Each row is a point on a landscape with many valleys, with its height.
From any point a ball rolls to the lowest of the 2 points nearest to it. It stops when none of these is lower. Distance is the straight distance between rows; heights are no part of it.
defiv: [ 94 143 119  97 107  95 141 115 165 139 134  93 139 158 136 119 156 132
  68 128  83 133 181  91 131  79  79 125 165 142 110 105 117 108 136 127
 121 197 117]  h=5.59
tiz: [152 123 162 103 188 134 120 158 157 144 148 152 119 162 126 160 112  81
 129 120  81  84 123 143 130 123 117 150 192 115 110 152 116 129 114 130
 116 152 114]  h=7.24
vudad: [117  93 160 126 183 141 127 122 151 104 154 123  83 125 133 156 127  99
 156 101 107  98  95 129 120 146  87  85 105 115 168 105 102 150 129 151
 108  79 179]  h=4.22
Liku: [ 78 127 133  99  99 122 121  94 101 117 144  97 167 149 162 101 141 114
  99 152 157 108 171 149 116 112 122  86 151 160  62 128 131 137 135 101
  72 135 155]  h=3.55
pudiv: [ 73 121 145 104 144  85  84 102 107 112 168 105 165 151 163 123  94 106
 125 120 102  56 127 131 107  96 118  68 162 144  71 133 119 126 156 118
  99 134 165]  h=3.32
rap: [149 115 153 145 131 146 160 130 132 133 104 142 151 137 116 126 123 138
 158 127 102 157 110 132  66 134 141 104  79 125 123 144 129 130 122 160
 186  73 138]  h=6.95
Lep: [167 108 113 131 111 116 179 133 110  86  72  77 183 194 138 126 137 164
 134 147 167 136 179 180  84 147 121 159 159 155 147 101 155 155 114 130
 156  95 120]  h=6.18
ziv: [159  83 102  81 143 121 135 160 163 135 163 110  71 127 106 194 121 154
 143 105 108  99 177 157 168 108  75 141  90 148 185  67 135 115 123 187
 128 140 150]  h=8.35
miga: [110 139 144 166 160  92 113 168 127 134 144 112  92 140 118 111 118 113
 130 137 132 148 110 109 121 112 102  85 124 172 147 140  85 117 130 100
  98  94 130]  h=6.74
bepi: [124 136 107 136 100  95 115 112 108 113 143 155 162  96 135 156 118 151
  81 151 165 105 177 148 172 161 177 129 121 113  65 113 147 118 119  85
 116 193 132]  h=2.86
garig: [105 167 115 139  64  96 120  80 146 164 106 125 136  82 135 123 167 160
  88 144 124 139 124 139 178 156 153 164 157  90 104  85 118 117 108 129
 113 176  84]  h=7.37
tovip: [182 151  84 128 147 140 134 119 117 142 176 115 112 113 158 100 128 154
 116  85 116 130 108 124 125 156 106 143 116 123 172 154 171 134 136 144
 127  78  99]  h=8.78
gomib: [144  56 146 144 163 109 177 159 177 113 149 120 105 115  92 182 103 138
 165 150 144  63 183 150 154  79  87 121  77 136 191 107 113 127 126 192
 111 132 188]  h=8.51
robal: [ 83 122  95 167 136  96 147 118 133  71  96 132 134 122 146 112 166 142
 157 164 126 119 106  97 137 179 163 114 141  77 143  51 111 140 132  94
 146 128 159]  h=6.83
Kome: [106 154 107 108 126 146 176 138 155  96 128 144 112 138 105 129 177 165
 128 153 171 173 146 121 145 166 154 138  76 117 116  97 132 124 110 134
 141 137 155]  h=1.54
lonan: [155  87 108 118 105 124  86 133 140 128 140 166  76  96 120 174 122  96
 143  84  74 152  71  71 117 133 146 132 100 132 109 135 123 158 153 141
 125 177 147]  h=5.19
sefep: [ 74  74 141 123 120 134 143  82 104  95  93 147 163 138 135 138 157 162
 113 146  92 117 151 149  80 105  94  69 135 164 160 147 109 169 169 107
 139  93 148]  h=4.85
baro: [156 131 153 149 105 161 152 132  94 185 116 164 114 111  84 167 121 187
 108 161 162 161 133 182 120  81 168 121  76 184 155 167 114 116 118 114
  99 117 101]  h=7.78
nop: [162 135 123 102 163 133 120 195 142 115 146 121  98 149 121 117 109  34
 111  94 100 179  75  45 129 138 109 145 150 158  86 148 126 124 141 131
  76 169 111]  h=5.58
fala: [ 76 158 116  92  43 101 111  95  97  92 116  64 171 112 130  88 143 107
 117 141 162 153 182  94 127 116 134 122 151 137  63  94 108  93 138  94
  91 113 159]  h=3.97
muz: [ 93 105 155 161 125 172 112  89 107  89  80 173 175 132 122 108 169 157
 123 172 132 159 148 173  73 134 142  59 115 123 132 169 134 147 146  81
 154 114 137]  h=5.18
Fufu: [140  87 105 113  91 124 139 100  95 146 115 108 132 147 107 121 134 129
 124 134 156 133 197 159 172  66 168 202 109 127 136 132 158 133 143 137
  93 175 152]  h=7.92
zarud: [116 113 115  84 178 105  72 151 149 130 193 100 115 156 144 116  53  85
 152 125 121  77 159 136 141 129  71 127 122 102 112 101 188 132 118 164
 133 129 142]  h=7.55
zubul: [125 146 107 177 150  88 137 102 113 141  83 118 161 151 153 117 108 171
 107 113 127  79 121 151 127 152 136 141 175 112 148 123 152 138 109 121
 195 122  73]  h=5.63
Gato: [176 118 136 138 138 143 110 156 143  89 129 140  97 177 122 122 149  61
 156  92  83 195 103  76  88 114 127 142 133 135 134 193 111 165 168 109
  95 152 129]  h=5.89
rim: [ 53 159 127 162 154 161  50 161  63 151 146 143 101 102 154  61 118 111
 133 121 142 126 119 111 138 128 101  89 162 109 160 187 180 130 134  68
 114 125 105]  h=2.96
reg: [138 100 102 147 104 137 114 101 133 169 158 149 140 134 131 117 154 133
  99 115 102 137 125 141 155  83 142 176 123 113 143 210 161 129 172 122
  99 173  92]  h=2.21
Zigiv: [155 139 142 145  97  82 150 112 134  86  46  89 164 161 136 131 163 146
 140 140 140 130 154 169 110 142 155 130 165 131 132  69  76  97 125 125
 166  73 129]  h=5.96
kan: [116 137 127 170 138 162 175 118 158 126  89 116 129 163 103 104 155 188
 176 167 170 166 169 185 129 130 141 120 113  96 185 114 154 125 111 158
 165  97 134]  h=9.07
rusok: [168 107  78 109 109  94 120 119 118 125 155 122 123 104 158 133 111 100
 146 108  88 116  74  79 148 145 139 167 119 126 129 105 157 164 174 152
 108 160 137]  h=5.48
milu: [ 99 180 117  79 176 115 126  79 163 179 170 127 116 103 156 138 147 158
 113 102 133  78  56 140 136 162 107 128 148 129  78  91  93 142  72 179
 115 127 103]  h=3.95
Deni: [136 144 131 105 157 126 111 120 117 131 167 134 135 107 160 119 100  92
 164  96 120  67  72 142 133 152 150 135 129  88  90  97 120 111 115 145
 157 112 153]  h=1.70
fumip: [109 113 133  94 146 139 164 130 100 165 129 117 169 127 124 109  63 134
 165 153 136 111 135 147  93 123  91 130 118 152 119 101 175 170 117 176
 160  88 136]  h=5.00
lavet: [146 139 140  98 196 155 148 117 149 160 137 141 107 100 148 144 143 149
  87  92  80  98  45 102 160 157 136  90  91 117 156  82 107  98  92 157
 166 109 128]  h=0.42
musap: [ 64 127 123 143 114 182 137 113 131  91  65 196 123 107  94 140 176 182
 119 175 135 182 119 126  86 169 145 111 108 138 137 153  94 170 120  91
 169 119 111]  h=5.49
Zarus: [ 69 118 112 107 124 163 135 167  81 163 165 114 144 102 148  78 188 101
 130 141 109 123 109 121 203  38 102  89 141 130 106 130 151 106 178 132
 101 173 173]  h=2.79
vapab: [150 161 137 116 137  78 157 139 158 116 113  92 148 189 121 126 138 127
 108 167 121 144 168 126 133 102 135 169 162 138 107 108 109 111 127 118
 107 160 104]  h=5.26
segog: [113 125 142 180  73 140   8 145 114 126 149 147  76 142  90  89 143  77
 140 110 117 187 136 123 127  79 128 119 115 100 145 186 161  84 160 105
 108 156 124]  h=2.07
Pevi: [ 74 126 131 144 128 151 142 134 148 108  75 178 120 129  63 177 116 173
 123 182 179 194 161 133 104 150 133 108  77 177 152 131 133 170 107 117
 157 135 129]  h=5.80
bizi: [ 82 107 149 141 195 161 103 151 111 109 191 151 101 132 167 119 105 107
 147  85 130  77 112 155  90 129  80  70  86  77 167 155 146 127 131 139
 141  68 178]  h=3.72
Bifo: [160  91 129 131 115 156 180  84 143 111 113 125 116  86 110 188 161 176
 177 129 138  91 129 166 113 123 143  96  93 147 153 125  63 175 127 174
 130  85 181]  h=7.36
tagez: [111 166 124 128 141 111 167 123 163 140 138  96 156 167 131 123 130 145
 111 149 174 153 137 139  96 157  98 128 144 149  78 127 134 138 101 156
 135 130  97]  h=4.89
zesuk: [ 89 172 120 147  92 144 182 134 115 107  95 140 156 108 107 118 197 175
  68 175 200 169 160 145 165 151 168 147 145 120  75 119 127  88 100  84
 141 190 106]  h=1.55
bamop: [119 124 115 116 111 127 167 124 115 112 110 140 180 132 138 124 173 145
  79 137 162 103 172 176 163 157 159 181 168 105  85 134 138 113 131  97
 114 148 121]  h=2.31
zub: [104 131  82 109  78  90 148  93 113  76 117  62 156 178 143  72 121 138
 140 161 155 169 190 101 102 128 154 179 121  96  89 100 185 149 136 122
 109 137 155]  h=6.53
Zamu: [144 182 130 152 127 100 147 101 142 166 128 104 158 108 173 101 144 145
  42  71  94 122  74  55 121 139  77 146 181 141 125 151 122 134 135 102
 120 130  75]  h=6.20
kiron: [150 170 114 148  90  85 146  98 155 160 144  70 138 137 148  96 180 141
  53  99 112 154 145  89 156 101  87 168 171 130 137 134 111 100 135 119
  96 157  90]  h=5.90
Faf: [159 104 147  90 176 186 187 119 142 179  77 119  93 102 121 145 140 128
 151 113  82 107  56 109 151 141 117 126  98 127 166  67  86 126  95 179
 169  79 127]  h=2.04
zape: [ 96 151 119 128  87 110  81 114 120  66 133 116 147 116 119 114  90  51
 126 115 138 141 153  44 123 151 136 135 156  96  48 139 129  84 133  93
 105 166 121]  h=4.78
fes: [107  98 111  82 109 160 148 173 105 119 135 193  93  72  82 179 154 153
 115 127 160 164 113 134 144 123 130 115  68 178  96 157  83 134 128 120
 113 134 174]  h=3.10
buno: [120 125 142 111 132 125 152 104  71 156 123  97 178 120 141 115 111 164
 123 159 191  97 137 185  85 136 127  94 131 174  87 123 116 168 100 110
  90  95 143]  h=4.07
Dimiz: [102 149 150 129  56 123 108  99 127 138 142 101 204  74 155 111 144  76
  84  86 105 128  64  36 115 106 117 127 154 136  61 148 116  88 159 113
  98 119 126]  h=4.09
kazul: [ 92  90 119 144 102  98 130 138  95  92 103 107 143 117 113 113 127 137
 123 168 114 139 153  86  93  95 100  77 113 188 149 128 108 161 187  85
 102 105 169]  h=4.42
mizig: [162 129 125 172 159 191 186 148 139 172 112 134 101 127  98 119 120 179
 168 149 141 113 154 178 162 101 150 130 104 111 210 142 152 118 117 166
 168 107 110]  h=8.99
bolop: [106 128 102  77 120 138 118 143 156  89 168 180  81 107  97 165 151 128
 135 108 165 168 120 120 153 152 142 115  55 128  91 105 105 132 123 155
 117 158 187]  h=2.33
fot: [164 114 150 147  96 147 149 110 116 149  64 148 142  87  94 184 114 180
 160 128 145 107 151 175  94 116 174 108 102 178 168 133  94 126 116 126
 150  76 130]  h=7.56
Tuz: [ 66 107 135 146 164 181  50 136  88 109 167 142 115 139 144  90 110  83
 173 107 154  96 132 163 131 116  86  73 140  95 148 180 167 160 140 111
 107  94 156]  h=3.35
pame: [118  99 137 113 168 128  87 159 133 158 160 110 108 157 140 137  93  96
 130 123  68  77 154 157 140  94  77 107 164 113 159 138 143 126 125 159
 133 123 127]  h=7.41
voz: [117 105 134  94 172 113 164 160 160  65 178 146 160 162 136 141  92 129
 138 147 126 129 121 113  76 141  95 118 116 166  83 120 137 187 129 136
 131 155 155]  h=6.16
tuno: [168  94 151 159 107 112 140 142 132  95  77 116 179 148  99 131  95 129
 203 145 129 163 138 138  92 125 170 131  64 115 132  82 155 140 132 173
 206  92 181]  h=6.79
bem: [137 118 102 142  93 103 161 126 117  82  81  75 162 168 121  97 128 146
 189 162 160 161 158 115 127 123 174 159 104 105 124  62 159 130 150 136
 160 113 178]  h=6.66
sepa: [ 57 102 132 114 115 149  99 177  81 111 154 127 137  93 154  97 164  85
 128 103  83  82  77  97 174  88  94  69 173 129 125 128 108  98 170 114
  99 128 192]  h=2.19
napep: [144 149 146 171  93  90 122 106 106  70  57 101 191 167 134 119 171 143
  81 148 144 166 158 140  77 145 150 131 150 129  79 132 115  83 128  80
 174 102 113]  h=5.72
vapa: [ 94 156 122 130 124 168 157 142 120 134 131 172 107 102 108 119 167 190
  83 160 169 159 167 142 171 139 139 128 105 124 134 132 129 114 113  97
 119 155  99]  h=0.56
Kuz: [108  78 127 125 121 194  81 149  74 138 113 163 106  93 127 139 141 140
 118 117  66 104 140 131 107 101  91 107 134 130 208 175 119 120 145 103
 169  93 135]  h=1.30
Kibi: [122 153 160 165 169 112 136 110 135 188 142 131 135 122 156 104 149 144
 127 132  91  66 112 181 174  95 152 108 168 100 160 121 104 100 110 124
 141 119 105]  h=7.35
Nim: [137 118 147 176 140  99  91 144  98 119 144 134 101 123 130 132 129 152
 112 138 152  92 150 167 162 118 113  91 136 136 174 147 116 102 132  61
  82 100 126]  h=6.97
toz: [173 136 125 182 137 124 125  91 116 132 140  96 129 146 154 123 147 195
 146 111 175 125 159 200 101 130 142 102 112 141 181 157 130 150 121 116
 120  75 130]  h=1.99
fera: [177 114 117  67 148 132 157 137 188 139 117 137 115 159 101 188 118 148
 143 104 112 136 165 133 132 131  96 193 149 157 143 121  99 176 108 176
 111 169 116]  h=6.73
guma: [151 156 158 163 124 114  98 131 130 177 135 177 137 131 110 160 121 154
 106 162 146 130 140 173 149 104 177 121 107 131 107 150 125 103 109 120
 109 170  77]  h=7.96
gibap: [122 112 134 162 105  89 108 158 140  58  98 169 127 128  76 195  72 146
 124 164 156 136 201 115 123 133 153 121 101 149 145  97 119 143 132  70
 130 185 149]  h=2.91
Zok: [139 167 118 132 105 135  80 138 126 101 128 131  82 112 128 101 130  67
 166 131 154 184 124  83 150 172 154 147  90 101 122 121 135 119 129 114
 105 118 126]  h=5.39
zeki: [131  97 142 144  83 159  57 124  67 128 140 145 127 116 132 104 155  91
 146 112 114 138 147 149 143  82 149 105  95 103 133 181 148  96 172 106
 125 115 151]  h=1.57
suk: [114 127 128  95  86 136 183  68 186 140 155 119 196 160 120 128 136 135
  87 115 117 162  99 140  53 111 105 144  76 118  52 150 161 120 131 205
 170 150 106]  h=4.01
mefu: [103 148  91  97  77 126 138 113 137 146 117 113  88 118 132 120 159 140
 122 129 135 167 139 113 178 121 127 157 145 133 163  89 111 149 127 140
  99 135 115]  h=7.54
puge: [121 122 118 135 150 111 168 143 116 132  97 119 153 140 131 132  71 171
 136 135 136  85 133 141 108 160 118 132 128 159 165  78 152 131 117 143
 202  88 108]  h=5.33
Supaz: [103 126 131  92 105 142 120 164 127  75 114 183  95  94 130 151 184 122
  83 117  86 141 174  82 163 131 110 102 108 121 159 104 111  73 156  94
 157 133 152]  h=3.05
Sofe: [195 150 159 172 165 132 119 145 108 144  92 120  94 142 119 116 106 132
 127 104  89  95 129 121 133 120 139 127 156 104 232 142 121  79 120  98
 150  72 101]  h=2.90
Novul: [129 118 115 117 108 111 124 166 109 160 124 127 140 127 104 131  95 106
  95 138 136 161 128  90 106  99  86 145 144 197 122 182 127 142 144  98
  99 153  86]  h=5.22
Leba: [101 160 151 129 141 139 188 104 199 131 133 109 180 195 119 125 145 126
  98 170 146 187 102 142  63 132  90 114 127 133  39 161 153 111  96 200
 171 153  90]  h=4.48
Lun: [111 118 161  78 129 180 113 140 169 104 153 140 116 116 114 138 120  42
 206 106 127 130  66 124 136 124 139 109 130 117  72 115  88 142 132 181
  84 131 183]  h=5.44
gele: [141 120 121  55 191 125 135 122 202 174 130 147 114 152 119 175 126 151
 107 138  83  95 126 136 154 124  94 179 182 125 128 111 113 140  75 162
 145 178  78]  h=7.00
sama: [152 121 132  57 133 154 106 176 137  69 136 117  90 141 120 121 110  61
 125  81  93 167 129  60 106 145  84 135 113 119 129 120 127  90 130 143
 125  86 153]  h=5.27
kebil: [130 125  98 125  97 109 107 134 124  74 133 162 115 113 114 197 114 157
  99 142 204 164 215 143 142 178 155 125  86 137 108 115 148 154 100  82
 102 185 146]  h=3.34
Vod: [ 83  95 110 103  73 137 125 166  90 131  83 172 104  95  83 173 125 157
 120 154 126 159 132  84 116  95 121 113 111 208 138 133  94 177 161 102
 120 127 144]  h=3.85
fulan: [124 155 105 145 113  97 106  85 144 151 150 145 113  80 138 146 146 166
 110 121  97 108 111 119 153 156 152 100 106 108 128  97 115 113 128 128
 150 148 113]  h=7.20
situb: [183 155  97  90 128 132 169 107 178 175 131 117 116 137 116 148 140 167
 129 109 156 141 130 155 158 170 131 208 138 121 145 135 121 145 102 163
 102 135  75]  h=6.47
Zubot: [118 143 113 145 100  95 147 153  85 134 108 101 151 121 120  92 100 137
 104 175 138 152 168  93 112 101 127 126 129 174  98 132 140 139 156  81
 122 124 121]  h=4.82
zuful: [110 136 117 121 160 139 110 157 143 154 155 182  82 113 109 152 114 113
 147 134 110 141  57 112 137 132 134 121 121 135 119 158 110 161 123 136
 128 162 123]  h=4.83
Zazam: [101 128 133 110 102 115 132 116 129  81  69  77 183 207 122 112 112 133
 108 164 159 170 214 138  69 127 114 148 155 127 100 108 174 154 114 102
 122 149 140]  h=6.38
zokiz: [175 124 117 148  75 121 135  80 116 131  47 103 177 130 129 143 119 175
 169 138 173 120 159 196 151 154 192 182 135  95 149  82 156 120 107 147
 152 117 122]  h=6.07
kufak: [ 83  79 129 116 144 114  92 174  92  82 163 118 126 126 133 124 106  66
 172 133 120  58 122 128 157 103  98  77 142 126 100 131 118 117 171 123
  86 144 207]  h=2.77
mitif: [105 145 127 107 174 140 118  95 127 173 193 148 120  86 176 138 110 125
 133  96  99  83  22 130 120 116 134  89  75  99 115 109 127 130 109 184
 163 116 140]  h=1.92
beza: [111 112 137 122 144 149 157 136  44 177 118 104 190 107 132  79  66 127
 111 146 176  82 120 143 101 116  99 136 153 181 112 151 158 159 118 119
 130  91 124]  h=4.58
luvi: [128 109 114 146 120 144 131 159  95 158 161 130 127 117 135  93 163 117
 115 134  91 114 131 126 222  68 156 146 158 112 128 168 154 112 180 117
  95 200 130]  h=2.74
Rupaz: [181 173 174 165 169  58 103  99 172 185 140  85 163 163 126 127 114 127
 136 160 153 132 146 172 111 104 153 144 136 124  91 103 112  73  89 142
 138 101  80]  h=8.24
luf: [123 122 130 124 124 127 108 183  89 179 140 164  86  95 109 166 113 113
 129 111 162 139  87 131 125 118 119 128 163 215 117 185  84 169 116 101
  63 122 104]  h=5.67
Dif: [115 137 113 122 208 120 142 160 161 135 147 185 118 129 130 136  99 125
 138 139 125 103  63  99 147 186 145 142 144  96 100 115 157 167  91 145
 172 167 106]  h=4.40
dedot: [111 101 108 106 152 113  95 161 162 149 172 124  41 128  97 158 150 117
 121 116 114 126 150 134 177  69  81 109  76 120 181  82 126  65 142 165
 124 168 151]  h=8.19
Lifub: [124 137 101 119 102 130 139 128 134 106 125 129  42 149 110 126 179 152
 110 123 110 160 176  95 171  70 138 150 124 142 201 103 120  97 165 123
 105 182 127]  h=7.69
Vak: [120 162 153  90 150 112 107 132 155  95 142  99 136 155 125 124  80  45
 110 108 124 138 118  54 106 156 108 142 177 130  65 145 131  94 103 120
 104 132  91]  h=5.16
sokup: [192 151 168 147 169  87 148 106 154 182 116  93 168 138 158 111 128 125
 117 117 102 106  68 118 110 124 143 152 133 131 118  88 115  82 108 141
 179 100  85]  h=8.40
vuna: [117 132 128 108  79 139 155  71 117 142 139 115 209 117 154 115 173 176
  53 126 163 126 143 162 111 132 116 135 140 134  83 151 137 112 124 120
 125 122  94]  h=2.94
fira: [167 144 118 174 148 104 159 135 156 143 104 117  97 125 123 149 127 187
 157 182 156 103 122 166 177 142 172 143 141 123 172  63 116 111 106 125
 131 146  98]  h=3.24
teno: [182 141 166 135 173 142 147 129 167 170  99 133 158 175 129  90 129  94
 107 103  72 134 105 101 136 138 136 171 136  74 146 114 161  72 117 156
 191 107  78]  h=8.54
raf: [176 155 124 114 109 137 100 132 138  82 133 118 114 133 128  99  98  66
 117  86  92 169 121  35 107 169 136 155  85  73 113 126 158  87 129 129
 162 121 135]  h=5.57
Benaz: [106 134 136 187  91  86  81  92 106 148  87 147 154 108 109 123  65 112
 141 148 123 122 117 115 109 139 164 124 125 127 102 132 152 148 127 102
 192 147 106]  h=1.56
resen: [ 91 136 134 108 134 166 131 132  97 177 129 154 149 103 149  93 132 115
 125 118  89 134  77 106 113 114 123 121 156 134 112 173 118 144 136 129
 133 125 102]  h=5.14
Bunut: [153 119 115 137 143 113 152 138 152  91 113 133  66 142 135 161 142 121
 169 132 111 141 101 102 115 182 156 147 181 135 152 104  81 216 132  96
  77 150 135]  h=6.39
bodu: [122 137 102 118  63 146 151  58 175 162 134 114 158 145 127 130 157 154
  79 113 160 167 155 144 102 137 121 171  76 122 101 162 177 141 123 165
 130 154  92]  h=3.52
Riteb: [123 117  90 101 104 127  86 155 100 163 170 120 123  84 143 103  98 111
 103  99  89 126 107  70 145 102  90  82  77 118 136 102 168  92 161 149
 156 129 167]  h=4.44
num: [137 104 130 183 103 106  89 129 132 113 104 164 138 143 110 149  61 150
 105 142 120 138 176 108 101 132 143 122 103 138 152 160 181 142 143  93
 159 166 119]  h=2.29
Nom: [ 88 161 106 113  82  97 121 102 120  82 114  83 162 107 142 114  87  85
 123 158 153 134 121  57  94 154 125 102 144 115  33  78 122 105 108 124
 136 137 139]  h=4.41
nutu: [100 162 143 108 117 152  99 119 155 109 123 116 126 136 120  95 145  53
 159 115 125 177 112  98 126 138 165 140 120 100  70 132 100 101 150 158
  89 131 151]  h=5.15
potu: [150 138 149 148 187 144 154  97 122 133 173 115 116 134 143 138 122 170
 160 117 193 103 124 211  99 153 124  96 127 137 144 179 117 205  95 139
  85  94 146]  h=2.67
dogi: [161 126 122 179 118 116 132 109  99 141  81 107 198 139 157 116 130 165
 143 143 185 111  91 173 123 175 175 176 151 112 118 122 165 126 112 149
 196 108  98]  h=5.88
tedeb: [169 127 163  78 137 161 160 136 130 197 111  95  96 106 112 111 144  94
 140 116 119 106  98 130 158  93 123 136 140 130 135 100  82 107 113 192
 123  81 140]  h=3.09
nelu: [111 143 169 184 106 131  98 111 109  87  87 169 156 126 120 129 163 151
  77 139 115 146 174 159 107 125 159  76 128 123 136 155  96  66 140  72
 165 111 110]  h=5.45
Kesip: [152 119 116 139 128 111 111 130 137 156 154 105  97 139 114 115 115 139
 140 145 127 107 172 157 191  70 143 137  97 108 165 103 148  89 139 148
 126 171 140]  h=8.04
taz: [129 150 107 138 138 114 183 148 114  97  77 142 122 121 148 111 164 134
 121 161 113 132  84  89 145 160 158 140 182 129 139 100 103 163 144  87
 129 143 106]  h=6.62
zikez: [136 121 101 126 134 118  94 155 103 121 150 140  87  82 129 114  95 115
 138 121 122 111 122  95 179 150 122 108  75  97 174  98 148  70 144 112
 150  95 150]  h=4.03
pezo: [120  91 164  76 140 166 165 163 128  83 185 119 142 169 139 130  76  92
 168 118 101 103 106 144  62 110  78 114 115 142  97 153 153 171 135 177
 136 102 178]  h=5.91
zutep: [ 85 125 132 132 174 141 131 155 127  97 157 134 123 142 142 143 101 125
 120 131 159 138 116 137  65 145 101  65 117 182 118 174 116 174 126 110
  95 106 151]  h=6.45
tonu: [178 121 130 130  87 142 135 135  98 112 132  95  64 158 109 121 165 119
 153 118 155 151 199 140 175  80 159 188 134 131 177 143 119 108 154  98
  80 155 150]  h=7.82
Guz: [150 131 126 143 211 117 148 158 177 166 125 172  94 115 104 170 107 152
 161 167 125  79  90 147 165 141 145 150 132 116 153  81 108 127  77 141
 148 157  93]  h=3.86
naba: [160  99 146 138 126 136 103 123  96 140 150 135 138 117 134 117  92  97
 167 119 126  88 131 160 125 112 147 127 120 104 100 165 147 126 141 124
 132 105 164]  h=0.91
lerok: [ 98 100 108  98 103 171 130 122 109 144 157 138 138 116 129  83 147  92
 139 102  86 148 113  91 140 119 101 136  93 106 118 160 182 127 170 169
 141 138 139]  h=4.80
zod: [127 135  81 145 101  87 111 132 110 159 172  89 122 101 163 105 103 101
 131 125 143 120  85 102 157 144 130 170 174 155 103 131 146 174 156 111
  72 174 110]  h=5.73
ziket: [124 150 100 149  93  97 108 108 128 144 176 103 145 104 161  99 128 108
  73  98 147 135  99  51 128 154  85 153 181 126  91 200 154 146 139  84
  87 161  72]  h=5.99
Nimeb: [185 120 134  99 166 146 118 128 120 171 150 104 124 140 153 100  92  94
 123  67  84 114 100 109 134 144  81 160 118  85 177 132 165 109 121 177
 158  87 112]  h=8.67
salo: [130 138 187 148 159  85  77 111 162 153 145 132 149 148 121 159 114 113
 115 168 123 101 167 184 114  87 148 114 151 129  84 135  98 104  93 126
 121 144 103]  h=8.10
mesab: [190 148 116 201 144  85 168 125 155  96 115 102 137 155 141 152 150 201
 164 149 180 151 155 193 132 140 185 139 105 118 164 106 129 131 100 120
 104 127 127]  h=2.65
lozug: [107 116 129  95 128 163 138 166 142 109  84 176 100 129 117 152 140 154
 101 129  64 130 181 127 119 123  96 118 157 139 190 140 107 128 130 105
 146 112 112]  h=2.30
dufip: [119 132 166  80 153 178 115 132 131  66 192 119 121 161 150 122 100  40
 203  86 110 129  76 117  86 131 102  95 147 122  92 140 134 166 122 178
  85  96 182]  h=5.68
nifaz: [202 116 112 138 123 177 177 136 112 160 136 118 122 119 117 112 135 140
 163 124 163 146 148 148 131 122 124 175 110 131 168 181 165 159 132 150
 120  91 121]  h=8.89
Sori: [161 137 136 181 173 106 123 147 124 123  91 141 122 101 132 121  96 138
 115 122  92  82 112 101 173 146 158 111 101 100 198  76 114  43 130  90
 181  91 135]  h=3.51
vuda: [119 141 134 144 152 108 129  83 152 116 106 148  87 105 156 130 159 126
 168 119 101  81  92 134 170 178 162 120 149  83 158  68  92 143 130 120
 132 129 131]  h=7.01
roba: [109 165 116 130 154 138 127  79 159 160 157 125 104 128 153 115 150 157
 173 118 161 125  73 178 129 171 137 132 133 107 107 139 115 190  80 151
 103 109 122]  h=3.31
Kagu: [128  98 126  85 122 171 178 123 129  95 127 157 158 117 110 165 129 162
 158 138 144 136 119 174  82 137 133 111  69 152  95 115 122 169 123 166
 153 107 181]  h=7.15
kozu: [163 146 113 113  55 145 143  94 133 149  76 141 129 109 109 148 147 160
 146 116 171 150 156 177 156 178 175 230 144 114 150 111 107 129 102 145
 120  95  88]  h=6.25
nog: [178  89 156  90 164 149 144 149 130  96 117 130  83 122 130 148 141  81
 131  99  81 141  84  70 110 144 109  97  65 133 154  83  97 101 148 137
 133  70 160]  h=4.81
rekit: [154 142 129 134 160  99 130 127 181  65 130 136 114 165 136 135 124 100
 140 112 105 168 112  86  70 183 132 144 179 132 115 161 110 178 119 110
 123 158 103]  h=6.14
dum: [144 146 161 142 138 107  88 138 101 167 150 129  87 112 154 139 146 127
  99  75 124  70 113 181 159  95 113  98 197 127 163 142  71 109 108  96
  98 114 107]  h=7.16
vati: [ 91 159 138 136  80 119 115  77 115 138 115 116 211  91 164 111 149 120
  69  97 138 107  99 108  96 154 129 137 177 118  65 140 112 109 120 102
 123 119  93]  h=3.53
Sokek: [169  89 136 169 133 159 100 174 101 147 113 129  57 119 109 157 120 121
 139 103  82 118 136 129 106  85  93 125 157 131 227 194 120 113 142 121
 127 100  96]  h=2.20
lag: [106 131 140 169 140 132  40 172 108 138 141 167  84 123 117 103  84  73
 159 138 136 141 125 133 141 126 143 125 157 115 140 182 159 137 136  82
 110 148 107]  h=2.55

Call two points neighbours if one is among the 2 nearest of the other. Go from one point of each pair to the other, from neighbour to neighbour, staying as low as possible. Name the highest point that can't be avoided.
nutu, lavet: raf
vapa, Benaz: kebil
naba, toz: milu
naba, Kuz: resen
sepa, reg: Zarus
lavet, naba: mitif
sepa, kazul: zubul

Two balls start at each pair of points below. Name the first point that both come to, or write -.
Zamu, dum: -
dedot, nog: -
Bunut, fera: Liku
pame, ziv: Liku
